Points, in no order, along strands that fork, close into loops and pass close to each other.
(in the rows, 128 means zero)
Two points are linked if the straight distance between their rows is under 106. Some points are linked to none.
Sov: [148 158  80 154 104 110 102 116 204 146  77 124  96 121 136  68 128  72
 112 162]
sibu: [138 140 146  74 114 139 159 145  86 150 138 202  79 172 134 145  79 129
 174 126]
por: [ 95 137 157 137 143 106  89 145  97 150 134 118 137  75  75  87 129 122
 121 164]
Rilid: [109  86 137 167 158 166 164 114  89 149 184 111 149  85  63 117 157 128
 187 108]
Sos: [131 136 131 183 132 165 160  73 103 150 137 178 102 136  90  78 138 149
 145 185]
losor: [ 89 108 172  92 143 124 159 122  69 146 106 144 119 175 154 121 121 108
 139 112]
reg: [140 118 189 122 118 199 145 165 114 131 180  84 131  97 132 134 121 182
 143 132]
numop: [135 146 124 190 140 149  59 142 138 181 116 140 160 109 101 111 145 166
 107 154]
luva: [125  67 119 119  71 145 131 112 111 158 218  99 107 160 123 147  90 149
 111 116]
Kiguz: [157  71 106 142 129 140 158 172 167  87 180  88 121 124 129  97 102  98
  92 122]
lik: [108  93 115 104  75  89 119 175 163 115 130  77 122  93 132 149 128 119
 139 114]
guled: [150 172 123 116 120  96 138 158 115  94  84 109  87 142 199 150 129 122
 127  75]
vitos: [130 115 112 152 106 106 113 117 131 117 166 113 107 202 120 139 102 153
 166 117]
gug: [ 75 138 132  98 122 108  99 113  58 182 106 125 108 127  90 101 128  80
 123  93]
tanil: [143  94 121 161 139 184 180 101 145 100 144  83 146 147 163 128 154 183
 111  97]
muros: [104 130 184 147 114 198 120 167 107 121 188 108  94 106 109 132 139 153
 164 147]
daf: [160 122  96 167 135 187 176 119 145  81 140 123 156 135 152 142 148 163
 137 146]
dibal: [106 122 160 123 159 135  59 142 122 143  94 123 153 112 121 145 141  60
 121  55]
Safo: [ 91 115 153 111 167 177 117 123 137 112 143 136 175 126 107 170 149  92
 111 128]
Maruz: [107  88 123 124 114 105 129 126 179 114 123 151 103 191  99 103 101 112
 160 183]
fabop: [133 150 149 142 158 139  63 134 109 130 121 139 146 127 103 129 112  82
 155  78]
tiri: [115 108 114 129 162  91 121 150 194 119 140  81 109 184 167 149 128  77
  86 102]
Rarel: [102  90 111 134 129 126 197  76  98  92 112 130 158 129 114 123 175 175
 122 155]
Lus: [168 137 118  72  92 114 163 149  76 144 138 162 116  84 106  91  76 167
 120 146]
kogek: [155 160  84 144 116 169 140  97 181 117 124 158  91 174 129 135 110  99
 134 161]
funor: [181 132 102 133 113 107 146 169 169  55 150 126 128  62 119 133 113 111
 158 149]
Pupib: [121 158  98 142 142 129  72 140 177 150  85 121 106 135 130 123 138  50
  96 153]
Mizo: [ 82  96 134 178 143 133 104 118  88 164 191 161 118  90  78 154 126 137
  71 126]
gif: [141  97 104 117 145 137 162 100 119 100 116 130 160 194 160 116 115 108
  90 112]
Riduk: [193 162 114  96 121 134 175 129 148 124  87 157 142  93 138  71 104 209
 118 167]
nibok: [176 130 103  96 127 131 163 142 185 137  98 185  92 126 123  86 102 227
 142 143]
ruf: [117 194 172  80 159 131 126 117 189  85  88 181 107 136 119 127 106 113
 139 167]
noguf: [156 147 104 122 123  80 143 160 182 122 106 110 120 167 169 119  99 206
 132 155]
pur: [ 90 127 105 108 141  75 120 143 182 116  96 102  92 184 162 145 112  75
 128 140]
doga: [177 164 156 110 139 153 129 172  95  91 134 121 104 122 136 110  77 117
 144  86]
Damev: [139  80 102  78  66 121 172 148 116 135 132 194  78 120 127 120  83 109
 122 156]
Zol: [157 184 129 108 103 141 152 186  97  89 106 122 101  58 148 157 127 156
 126 143]
volaf: [172 172  72 168 104 117 119  95 177 123 143 150  83 133 144 131 114  95
 119 150]
Mika: [190 117 150 141 143 166 115 116 150 106 150  46 150 126 155 141 120 139
 143  41]
vero: [124  90 108 141  97 152 114 112 107 130 172  88 129  69  88 158 131 127
 103  74]
gigek: [137 133  76 160 128 185 139 136 161 147 136 129 119 135 170 158 175 101
 101 184]
vada: [163 168 121 115  94 123  81 137 103 126 145  79 164  87  88 111 106 118
 146 121]
mam: [ 96 120  86 126 129 137 122 117  66 223 169 123 133 148  92 123 116  86
 155 103]
tigel: [118 105 129 133 139 135 148 113 127 111 136 177 148 174 126 153 148 113
 183 150]
luta: [ 97  95 102 128 122 104 127 132 179 111  85 106 117 205 135 114 131 111
 140 137]
diro: [ 94 103 137 107  80 195 158 162 106 175 147  81 118 151 120 121 134 159
 147 154]
Niz: [155 156 128  83 126 123 177 101 112  98  71 198 143 111 117 136 128 110
 179 118]
sinug: [101 115 162 144 116 194  89 168 123 170 174 145 112 111 107 127 150 107
 147 172]
muze: [115 109 118 187 145 142 141  90  85 149 123 121 136 125 146 111 170 180
  52  95]
Genu: [114 143 102  88 129 110 158 130 145  52  89  74 134 111 115 143 123  75
 110 115]
levu: [122  89 142 117 159 152 124 143 162 158 120  74 158 132 179 101 151 118
  54 100]
lor: [138 151 166 114 145 168 142 143 112  79  90 101 122 136 123 105 120  95
 140  99]
Rosi: [153 147 113 148 155 119 148 163 174  95 155 144  89  76 147 135 145  81
  80 180]
nal: [144  93 139 134 107 143 139  86  91 133 214 100 111 160 120 149  85 142
 124  66]
zek: [112 102 100 154 109 165 118 118  96 180 117  86 143  99  96  92 156 140
  82 117]
dop: [154  98 112  78  83 122 139 155 143 152 102 173 104 159 135  87  78 113
 146 151]
lilef: [ 95 113  76 146  61 132 155 105 109 133 139 108  73 160 117 142 131 149
 122 136]
kerof: [111 113 125 166 144 105 129 100 130 108 161 112 106 125 140 166 140 146
  53  93]
vuvol: [107  96 172 139 153  73 126 134  98 126 198 122 141 117  79 125 121 144
 194 116]
gofaz: [129  63 192 142 170 127  64 144 199 155 167 103 139 113 104 166 109 131
 120  88]
madi: [100 101 147 109 106 177 185 141 105 124 120 125 135 126 174 170 167 188
 147 140]
Sis: [ 95 154 174 134 162  97 113 100 135 110 111 111 134 170 133 110 134 168
  99 154]
kodib: [167 129 125 138 158 161 169 119 153  79 140  62 157 127 166 142 135 155
 107  75]
mav: [125 150 129 147 158  63 101 153 191  91 144  88 110 146 145 152 129 136
 132 146]
Sufus: [ 96 155 159 133 126 170  98 166 137 132 100 107 103 119  92 100 131 124
 174 181]
riba: [105  99 159 101 146 134 119 159 150 129 107 122 142 126 202 173 176  88
 146  94]
nuti: [136 127 124 162 171 137 165  76  90 144 146 157 157 131  83  74 130 142
 164 169]
Lev: [112  79 120 122  94 120 172 129  68 129 159 174  93 140 122 128 109 107
 142 140]
vinaf: [141 180 101 122 117 168 163 115 207 110 112 210  56 156 138 163 111 130
 141 146]
Ruve: [157 166 103  98 101 130 110 146 134 105 101  96 134 106 113  99  86 116
 133 148]
Ramo: [152 108 136 137 137 128 153 129 107 103 136 129 133 108  56  54  98 112
 155 144]
Kib: [150 159 110  99 116 167 172 154 117 100 124  92 116 133 148 135 101 218
 102 129]
veza: [143 136 153 142 139 175 172 123 117 123 140 188  99 127  98  98  99 151
 172 172]
sipap: [146  97 106 161 118 128  95 137 131 147 182 159 160 114 143 184 165 119
 141 155]
suv: [113 110 122 179 150 104  98 102  89 158 192 148 107 139  66 110  90 138
 100 127]
Votar: [109 108 109 129  92 134 116 135  86 211 138 145 110 142  98 100 135  95
 188 137]
Sanov: [136 164 180 132 155 176 138 158 103 114 110 144 104 101  87  77 109 127
 165 171]
vef: [133 156 127 124 119 118 124 121 139 126 113 134 126 219 117 133 104 159
 195 138]
Bozu: [103  86 127 143 146 130 110 140 187 154 119  67 129  99 148 140 160 129
  57  91]
Ger: [112 148 118 149 105 123  97 138 131  99 148  61  76 112 117 132 114 135
 105 115]
zim: [112  83 148 153 150 118 117 166 217 135 120  70 112 107 155 134 168 142
 126 114]
gali: [143 141 112  75 170 162 205 158 141  62  71 126 121 127 148 157 114 169
 111 120]
zipe: [134 142 106 141 151  81 183 140 170  95 113 125  95 177 186 156 128 201
  99 142]
povep: [ 97 105  98 109 101 100 154 148 157  92 111  70 114  99 148 152 154  92
 104 117]
nopi: [141 113 140 104 109 132 114 132  90 139 181 152 135 178 160 178 118 106
 168  97]
zogib: [130 121 132 103  92 125 126 121 110 130 172 119 128 133 190 199 135 117
 123  76]
nafe: [152  81 106 168 144 129 118 109 128 125 126 115 199  86 142 116 155 130
  83  82]
kidok: [129 102 139  98 115 146 132 127 102 106 171 108 102 148 173 169 109  75
 102  55]
Kili: [144 170 135 117 150 133 144 171 159  79 107 157 138 121 148 165 129 151
 175 154]
Rosot: [105 118 122 168 152 107 106  96 118 134 115 136 127 138 157 127 150 149
  40 106]
teg: [184 150 171  68 159 131 132 164 163 118 123 214 116  93 127  99  90 172
 149 137]
repar: [110 195 167  88 130 104 137 110 178 129  93 182 132 117 117 123 133 149
 174 193]
befe: [ 85 110 141 140 173 145 119 113 182 138 135 105 118 131 145 225 157 102
  72  82]
fedu: [108 168 143 137 172 160  97 107 110 170 110 154 168 151 106 106 150 131
 112 185]
Rovir: [176 126  93 127  66 144 110 178 137 136 136 130 141 119 139 137 125 100
 194 143]
Luril: [168 183 110 103  77 116 147 148 127 112 118 149 107  47 131 137 107 158
 120 166]
Nuz: [152 142 101 142  95 100  84 143 150 116 131 169  89  68 144 132 126  59
 128 153]
nasis: [129 163 176 127 140 106 134  79 160 127 117 218 127 112 114  87 136 143
 170 164]
rezis: [136 104 122 104 130 148 143 157 115 118  94  89 155 116 179  80 134 124
  75 109]
nudad: [ 82  96 129 125 125 146 122 104  75 212 124  85 149 108  85 107 134 118
  85  68]
nad: [118 100 153 120 152 192 121 134 139 134 165 110 193 115  83 143 160 128
 139 159]
devi: [121  83 159 151 165  89 123 126 112 119 157 147 161 121  98  85 130 146
 160 122]
Betiz: [122 126 128 164 116 126  87 123 103 123 190 110  70 129 132 132 109 135
  68 104]
fug: [132  75 178 101 128 141 139 155 107  90 155 116 113 143 158 132 105 101
 157  48]
Sobo: [ 92 132 131 128 133 131  76 130 131 141  75 136  95 163 129 123 138  70
 102 131]
bek: [169 156 163  72 143  95 130 140 127  98 135 193 147 110 135 112  86 130
 142 155]
neni: [161 159 152  80 133 162 110 148  98 122 187 143 157 125 127 136  77 101
 104 151]
vinag: [128 153  89 152 131 110  89 101 104 170  76 153 199 111 124 142 171 131
 112 115]
mitez: [158 107 126 166 165 120  89 106 114 133 180 148 134 181 167 125 102 138
  76  99]
gof: [174 184 109 111 111 176 163 114 156 112  87 146 122 118 105  79 104 170
 133 155]
baran: [119 129 133 171 132 139  72 152 110 209 122 128 162 112  90  87 140 132
 155 114]
girot: [116 116 173 108 145  70 132 148 138  98 104 134 150 154 167 116 131 140
 156 120]
Nise: [151  83 132 139 130 138 149  94  81 164 166 133 180  95 149 150 166 152
 127  66]
Ref: [ 74 129 157 146 153 111 136 120 117 136 105  93  95 161  79  51 112 158
 161 156]
ralid: [115 134 107 151 125 121 100 152 147 113 147 128  90  84 140 151 141  86
  80 154]
mita: [115 132  89 119 108 131 183  80  97  83 105 104 139 142 107 128 133 141
  93 149]
torem: [137 171 136  73  95 130 179 114  79 126  95 138 109  91  92  77  87 140
 106 146]
gim: [145 130 136 142 124  85 134 114  83  83 134 137 125 109 153 137 133 146
 132  95]
Bul: [162 153 120  80 127 170 139 147 127 102 162 142 120 150 119 137  56 130
 102 149]
luzu: [134 117 112 123 110 139 136 150 141  82 119  83 140 114  77  85 106 120
 151 155]
borin: [155  67 159 152 166 120  92 129 214 164 148  87 113 131 152 192 129 115
 117  55]
debid: [152 167 125 148 171 165 175 160 167  63 117 130 130 133 162 158 150 158
 141 164]
pibu: [142 172 117 117 123 102 116  82  86 158 109 165 186 105 139 128 158 142
 120 160]
Dur: [115 144 105 126 124  71 176 114 157  81  90 137 128 145 170 170 157 171
 142 157]
Nupir: [102 120 126 114  70 188 133 174 116 166 129 122 116 114 130 126 150 113
 150 180]
diz: [105 128 138 154 135 179 131 134 134 113 140 104 116 150 133 125 133 134
 102 160]
der: [ 59  95 179 119 157 146  92 125 125 150 149 135 129 118  75 179 134  97
 107 111]
zovaf: [114 139 119 167 142 155  95 108 109 195 130 174 142 153 109 162 162 125
 148 127]
fupo: [158 125  98 140  88 131  94 180 151 127 118 137 125  88 157 141 161  65
 163 144]
nif: [141 122 171  78 120 114 131 151 118 112 151 178 107 118  96  99  68  99
 143 165]
relu: [ 67 123 125  99 126  89 106  97 125 141 136 111 174 126 114 193 163 133
 102 127]
poga: [100  94 152 103 143 117  78 157 139 159 116 150 156 124 153 152 163  72
 123  99]
rako: [125 189 140 116 121 128 147  94 125 111  99 143 141 119  92 130 138 157
 166 187]
vib: [121 144 155  93 137 130 182 112  72 161 111 181  97 180 138 109  89 153
 156 126]
Bof: [107 129 114 155 101 116 136 143 101 168 135 122  75 164  89  98 101 132
 207 154]
lizom: [151 165  89 179 112 114  92 102 195 143  94 143 113 135 127 106 146 119
 135 162]
bines: [153 151  87 120 114 124 183  45 140 116  93 198 144 128 149 128 145 127
 110 154]
fona: [143 198 145  91 150 151 139 128 184 100  79 158  88 142 141 102  89 101
 117 118]
Mek: [101 128 126 148 165  86 157 133 169 102 106 146 133 141 188 165 180 139
 113 167]
Veper: [151 114 109  98 121 133 142 154 176  92 153 113 175 125 159 178 142 108
 169 129]
lufip: [116 140 145 137 157 110 152 134 179 112  98 183 114 143 194 131 148 157
 117 198]
ver: [148 142 109  75  84 123 137 156 138 115  95 133  94 127 117 114  84 102
 151 139]
feber: [111  82 157 183 152 119 106 131 136 146 142 146 150 139 149 114 169 191
 125 152]
madil: [ 94 133 139 116 136 133 113 129  52 199 147  87 111 120 103 110 112 109
 121  84]
vazoz: [146 126 109 145 110 140  89 128 115 133 174  94 176  61  54 138 129 113
 138 104]
fegol: [118 134 137  87 125 120 137 173 122 121  92 118 127 160 212 160 137 109
 134  93]
bod: [150 162 128 117 153 156 132 118 133 109  68 126 105 168 149  87  97  93
 105 108]
lovar: [146 126 140 156 127 111  92 163 115 126 111  69  93 142 125  67 100 127
 136  78]
Fimif: [102 150 162 116 163 165 107 133 125  92 106  94 151 109  93 137 152  94
 135 127]
gebul: [159 192 134  99 111  86 119 140 160  99 129 150 125  47 141 127 119 125
 110 178]
Muf: [120 146 132 126 127  78  70 146 137  98 128  54 129 102 112 128 124 124
 104 100]
vodok: [143 116 103 104 137  70 163 137 148  90 128 143 144 134 197 176 148  80
 111 120]
Vogil: [117 115 122 159 144  57 120 186 200 105 119  75 115 108 164 142 164 114
 127 138]
feno: [ 95 126 157 139 147 136 154 100  74 139 127 106 142 142 115 152 158 143
 185  77]
lidun: [131  86 124  97 121 122 152  88  72 141 134 107 192 116 154 118 141 136
 101  80]
lel: [144 114  98 161 131  76 121 134 191  83 170  72 117 136 119 155 125 127
 118 109]
Leb: [117  85 155 103 122 111  77 152 135 196 107  92 189  92 113 115 133 113
 138  78]
Voki: [101  85 132 114 126 152 181 105 119 117 134 128 183 131 158 159 169 169
 104 158]
kav: [181 137 128 123 102 162 120 176 111 108 124 130 133 126 155 118  97 113
 180 102]
Gemit: [159 130  82 154 108 135 163 150 154 124  94 137  94 124 176 101 134 125
 106 152]
Seb: [138 126 126 121 123 106 182  72 103 110  92 188 136 125 131 101 150 126
 151 139]
Badip: [145 120 130  75 115 146 168 126  55 124 106 120 166 124 165  87 121 138
  80 110]
Gofo: [167 175 117 143 130 154 160 106 118  91  81 178 128  77 156 115 164 110
 119 136]
Kas: [136 164  82 128 139 135  90  88 132 144  64 113 175 154 143 128 153 120
  91 134]
Bar: [132 152 131 142 119 170 161 133  86 112  82 133 103  84 139  97 145 136
 119 149]
fuve: [167  98  91 158 101 143 144 192 158  90 153 104 120  65 140  98 129  97
 118 148]
Tigid: [ 84 134 122 126 135  99 133 105  77 140 107 143 115 125  83 119 146  80
 159 114]
Motab: [126 137 101 139 169 108  91  90 119 115 104 130 196 136  70 124 128 104
 106 101]
soza: [ 84 105 161 149 152 158 108 104 153 148 105 103 114 159 123 192 162 140
 152  72]
tup: [119 111 177 126 153 106  72 159 160 109 160  89 130  91 116 147 123 124
 125  92]
napo: [157 188 118 111 111 112 125 128 168 125  87 134 120 185 145 132  96 191
 174 156]
Zovu: [140 156 120 148 193 141 128 128 176  70 125 124 131  93 133 130 150  80
  91 167]
biva: [145 206 112 149 131 124 140  89 145  95  83 115 120 113  96  99 121 150
 142 159]
Vulol: [ 85  99 177 103 166 114 127 107 128  86 141 120 134 165 148 177 142 125
 117 100]
Bok: [ 78  74 110 134  90 117 101 134 167 176 137 109 123 128 131 178 172 128
 135 135]
lipas: [ 82 107 104 163 147  89 112  82 136 128  89 151 131 198 112 158 158 143
 113 137]
zak: [ 77  65 198 149 178 107 106 144 139 174 130 109 136 105 111 116 149 164
 116  99]
fumu: [136 135 175 113 115 144 128 178 104 115 128 162  85  91  94  93  99  93
 177 150]
nusus: [161 116 123 144  98 113 129 120 120 101 176  81 122 158 148 154 100 162
 136  72]
tuge: [164 145 135 155 165 149  97 104 118 121 152 153 138 143 150 105 109 121
  83 129]
nota: [131 150  57 117  94 140 127 121 164 118 120  67 156 143 135 146 139 119
 123 158]
nusas: [119 119 140 143  96 104 126 149 153 133 114 152  76 152  88  85 102 148
 192 181]
zuri: [167  89  81 164 156 111 118  96 145  79 139 133 190 120 126 136 140  96
 123  96]
rinu: [129 169 132 107  83 157  82 155  92 182 155 112 143 109 159 157 133 134
 127 132]
kifas: [126  84 121 190 150 151 134  94 107 156 135 118 174 107 131 145 171 178
 103  77]
Rofu: [ 61  65 159 105 139  77 155 127 119 128 131 143 130 160 115  99 135 146
 130 172]
dasu: [154 150 149 105 119 189 151 177  98 131 138 103 143 108 142 105 110 192
 135 156]
sig: [151 179 148 155 158 101 135  62 148  90 147 198 112 104 129 121 125 121
  87 146]
Gen: [148 168 150 153 151 101 134  81 117  85 171 179 105 142 123 143 111 150
 128 145]
Goko: [127  96 104 136  92 132 140 123  90 118 169 125 121  97 100 121 126 115
 133 125]
segu: [174 136 135  59 124 150 161 148 157 131  86 210 101 109 107  96 103 181
 168 143]
keli: [150 105  87 104 101  99 168 126 127  86 158 127 136 141 188 203 125 108
 122  81]
Vit: [141 181 104  99  84 103 181  92 123 113  94 185 103  81 127 141 128 171
 137 151]
negeb: [128 157 132 148 111 147  75 128 105 199 163 128 162 131 134 175 153 153
 156 111]
pog: [107 126 114 144 111 171 154 121  65 127  96  88 117  97 126  91 154 131
  82 109]
legu: [134 101 109 168 160 112 111 123 189 144 144  77 111 174 165 176 128 107
 102  47]
Pev: [137 146 133  90 122 103 165 119  62 143 157 148  94 115  96 106  68 111
 184 113]
beb: [112 139  73 161  98 120  68 123 124 193 118  97 129 130 112 143 108 117
  53  87]
Sog: [ 99 144  84 125  74 111 167  89  85 112 122  72 102 136 101 133 135 172
 105 134]
napar: [101 132 154 139 137 104 169 111  94  95  93 144  87 126  90  93 127 103
 189 108]
demus: [ 75 120 158 105 131 137 114 140  97 156  75 120 105 166 149 116 150 110
 123 124]
far: [ 73 101 155 127 156  94 112 100 126 170 149 129 154 123  72 178 132 144
 102  99]
pabi: [ 56  84 155 110 129  76 165 103  99 107 166 120  96 151  89 146 126 170
 130 159]
Lefus: [139  97  85 144 112 188 123 138 164 140 163 139 176 129 133 160 170  98
 127 171]
kur: [133 133 124 117 141 136 134 184 183 149 159  74  97 171 184 164 139  80
  89 112]
bir: [ 89 150 145 140 134  64 148  86 124 117  86 127  67 163  93  81 117 159
 148 148]
tana: [134 146 122  87 113 124 158  89  84 113 138 131 138 102  56  67  94  99
 130 152]
dilid: [102 118 146 131  91 168 124 146 113 219 146  80 140 133 121 130 155 165
 186 146]
giki: [159 109 148 108 115 187 107 106 152 151 144  41 145 146 138 137 117 121
 119  63]
Kor: [ 69 116 167 104 120  72 137 104  84 119 181 146 118 128 118 177 134 144
 142 148]
patuz: [144 125 141 129 123 117  66 160 127 145  98  81 142 134 161  91 122 135
 137  74]
duti: [179 133 132 146 165 124  80 127 157 114 146 134 180 147 141  92 110 121
 122 145]
ful: [149 130 111  98 140  56 113 104 138 106 132 163 181 139 160 155 131  79
 111 136]
gare: [136 133 149 176 145  94  98 112  99 107 179 172 101 110  99 123 115 110
 121 126]
mas: [147 129  88 177 149 101 140 108 154  88 144  85 119 134 146 130 130 138
  77 112]
rabav: [115  80 108 112 105 156 185 138 147 133 101 129 140 180 142 108 122 188
 124 178]
Fibeb: [ 89  85 103 145  72 143 138 105  86 175 181  83  88 150  97 131 119 148
 135 104]
dup: [138  87  93 156 148 139 120  82 127 113 142 125 187 137  69 145 130  88
 127  72]
lefa: [ 92  92 146 135 128 125 127  75 141 215 152 105 152 127  56 207 117 157
 132  75]
luku: [116  98 109 178 165 137 160  81  92 131 139 147 165 125  94 104 170 177
 135 148]
zabeb: [150 129 147 111 132 134 129 116  88 149 174 211 117 172 156 149 101 113
 157 141]
lomi: [172 163 129 100 144 117 125 144 154  86 125 154 165 136 150 170 121  99
 186 135]
nukil: [ 85  63 130 122 112  68 147 133 130 109 125 113 126 120 125  94 144 151
  86 168]
les: [112  69 175 115 123 142 157 163  79 119 127 123 106 128 121  86 121 105
 167  75]
luv: [128  97 209 127 170 112 139 147  94  92 159 119 152 119 134  99 118 154
 145 102]
fugos: [ 89 146 128 142 154 135  86 130 116 182 100 181 158 141  85 164 141  77
 132 128]
biban: [103 119 115  96  97  65 116 102  96 118 149 129 140 111 119 174 136 124
 110 145]
pevob: [191 155  85 166 130  82 135 151 193  98  94 102 134 108 151  93 128 126
 142 140]
nefel: [ 80 100 160  83 113 160  96 137 125 172 151  95 127 112  94 166 136  95
 125 108]
dono: [122 129 117 132 119  68  69 107 145 144 136 126 120 154 122 116 108 119
  92 131]
Zilak: [ 76 124 128 146 170 115 112 100  96 152  67 174 140 116  75 132 162  71
 144 102]
gev: [139 139 118  92 130 144 178 126 127  88 142 133 112 170 123 137  85 184
 112 139]
Gan: [129 139 142 123 146  86 129 123  73 138 193 130 124 133  82 122  86 107
 194 132]
nena: [130 105 123  90 113 140 183 178 121 106 144 138  77 141 193 166 105 143
  90 113]
Soniv: [168 170  82  91 137 139 181 158 219 117  85 185  54 143 148 153 121 128
 152 108]
durev: [102  84 115 111  89  81  87 146 143 165 103  84 149  95 110 133 142 109
 111  89]
Bon: [127 127 125 114 112 164 118 185 149 144 160 118  88 171 183 176 125  91
 145 122]
Kebu: [ 92  88  92 165 150 108  92 112 186 151  96 116 148 208 109 120 132 122
 112 124]
zado: [153 173 144  82 130 152  92 121  78 121 159 160 153 133 129 142 113  68
 142 129]
movo: [ 95 121 137 145 137 149 114 138  81 217 129  88 157  99  82 120 149 152
 185 107]
vab: [167 156  87 144 140  94 192  89 154  92  85 164 120 116 176 143 154 161
 113 163]
tikul: [114 108 121 151 118 149  85  99 174 207 146 102 172 156  89 182 127 139
 130  73]
mena: [ 76 130 146 155 112 139  90 152 122 153 109  93 100 106  86 114 146 119
 133 146]
rig: [ 87  68 147 107 105 133 180 148  96 118 130 117 110  91 132  92 144 137
  79 158]
mebip: [110 103 116 161 110 132  93 139 110 169 187 156 126  95 129 169 151 142
  90 139]
duri: [107 126 108 122 175  82  98  90 131 100  93 154 175 124 128 148 144  79
  97 103]
tavo: [176 152 118 115  88 142 131 133 114 182 137 177 160 123 175 106 128 158
 124 172]
Zume: [103  76 158 151 144 112 142 132 107  99 108 147  91 153 112  79 128  96
 154 105]
Ratif: [148 127 121  92 110 122 152 159 137  66 165 112 168  87 115 159 120 126
 162 144]
tez: [133 135 147 164 155 100 130 101 181  99 100 193 102 127 143 105 149 134
 143 178]
Kis: [148 186 119 155 145 176  65 134 136 149 132  89 172 111 127 125 146 153
 100 154]
dof: [153 164 116 105 106 108  96 107  85 200 136 180 171 128 157 101 138 125
 130 152]
Kap: [164 109  78 172  79 132 133 136 106 122 109 128  92 112 163  82 127 115
 112 125]
Milin: [174 155  86 110 101 132 171 167 169 141  79 169  69 132 186 139 118 130
 130 129]
musel: [150 205 161  82 127 139 154 161  80  95 111 132 126  84 113 130 112 166
 150 129]
gule: [ 73 135 142 165 149 115 122  98 107 133  95  79 128 162 101  83 138 186
 122 134]
kigum: [128 183 130 149 158 134  69 127 140 147  75  84 148 147 143  99 146 146
  97 130]
todut: [136 152 134 112  98 125 116 150 153 153  94 172 112 102 153  92 137 111
 145 181]
bufit: [155 136 143  93 111 120 161 162  58 153 156 139 132 127 121 101  82 154
 165 114]
kosif: [150 126 123 162  88 146 110 155  87 128 122 103  81 115 128  74 110 132
 132 107]
Lag: [139 102 163 104 141 133  82 153 131 178 122  71 174 137 156  93 125 138
 101  95]
luzad: [129 164 107  80 112  93 181 102 156 112  49 174  93 101 152 108 118 162
  94 135]
Fom: [158 178 135  97 135 116 144  88 150  81 101 188 134 151 120 160 115  92
 191 133]
Puras: [ 87 148 110 153 122  78 135  70 135 122  67 133 107 174 124 120 150 158
 149 148]
Zakov: [176 184 135 179 153 127 133  82 124  99 122 167 129  80 142 111 149 145
  88 154]
miv: [128 150 148 143 177 140  89 126 144  74 111 136 147  93  78 117 139  85
 123 162]
Gagi: [111 102 129 117 120 153  61 135 162 179 161  98 141 152 111 175 109  88
 115  90]
Fepo: [157 182 144 104 123 111  81 109  98 145 124 150 134 139 109 119 100  89
 157 115]
bakug: [130 171 155 111 120 106  87 129 119 123 151 136 139  66 105 111 111 128
  97 195]
rus: [160 132 137 127  94 160 117 161  92 165 138 110 160 124 167  80 118 182
 127 152]
zigo: [147 103  97 171 142 121  81 140 164 153 174 132 127 158 168 156 114 106
  97  80]
simuv: [143 140  89 180 125 141  51 141 143 178 126 117 125 145 147 143 125 102
  97  82]
Dotar: [107  86 157 135 143 190 162 116  99 148 170 135 175 118  98 139 165 143
 192 141]
Fik: [123 147 123 117 135 151 154  89  65 136  72 111 154 131 136  70 138 113
  88 117]

A piece is two or more points that can be reached from each other along the links. Count, over all rows, the pieces, the separate loops (a circle has one, a figure eight two, a Y none), the forks (points with three links) and the tips (points with one).
pieces: 4
loops: 9
forks: 26
tips: 16

Name the points in between on the shortest way along the links from the first point to the second, in order.
Gofo / ful: Bar pog Fik Badip lidun Nise kifas nafe zuri dup Motab duri
Sov / Genu: lizom volaf kogek vinaf Soniv Milin Gemit Kap kosif lovar patuz Lag Leb durev lik povep
Seb / nad: bines vab Dur Mek lufip tez nasis repar ruf fona bod lor Fimif Safo
Vit / Rovir: Luril gebul bakug por mena Sufus Sanov fumu nif bek teg segu nibok Riduk gof biva rako repar ruf fona bod lor doga kav
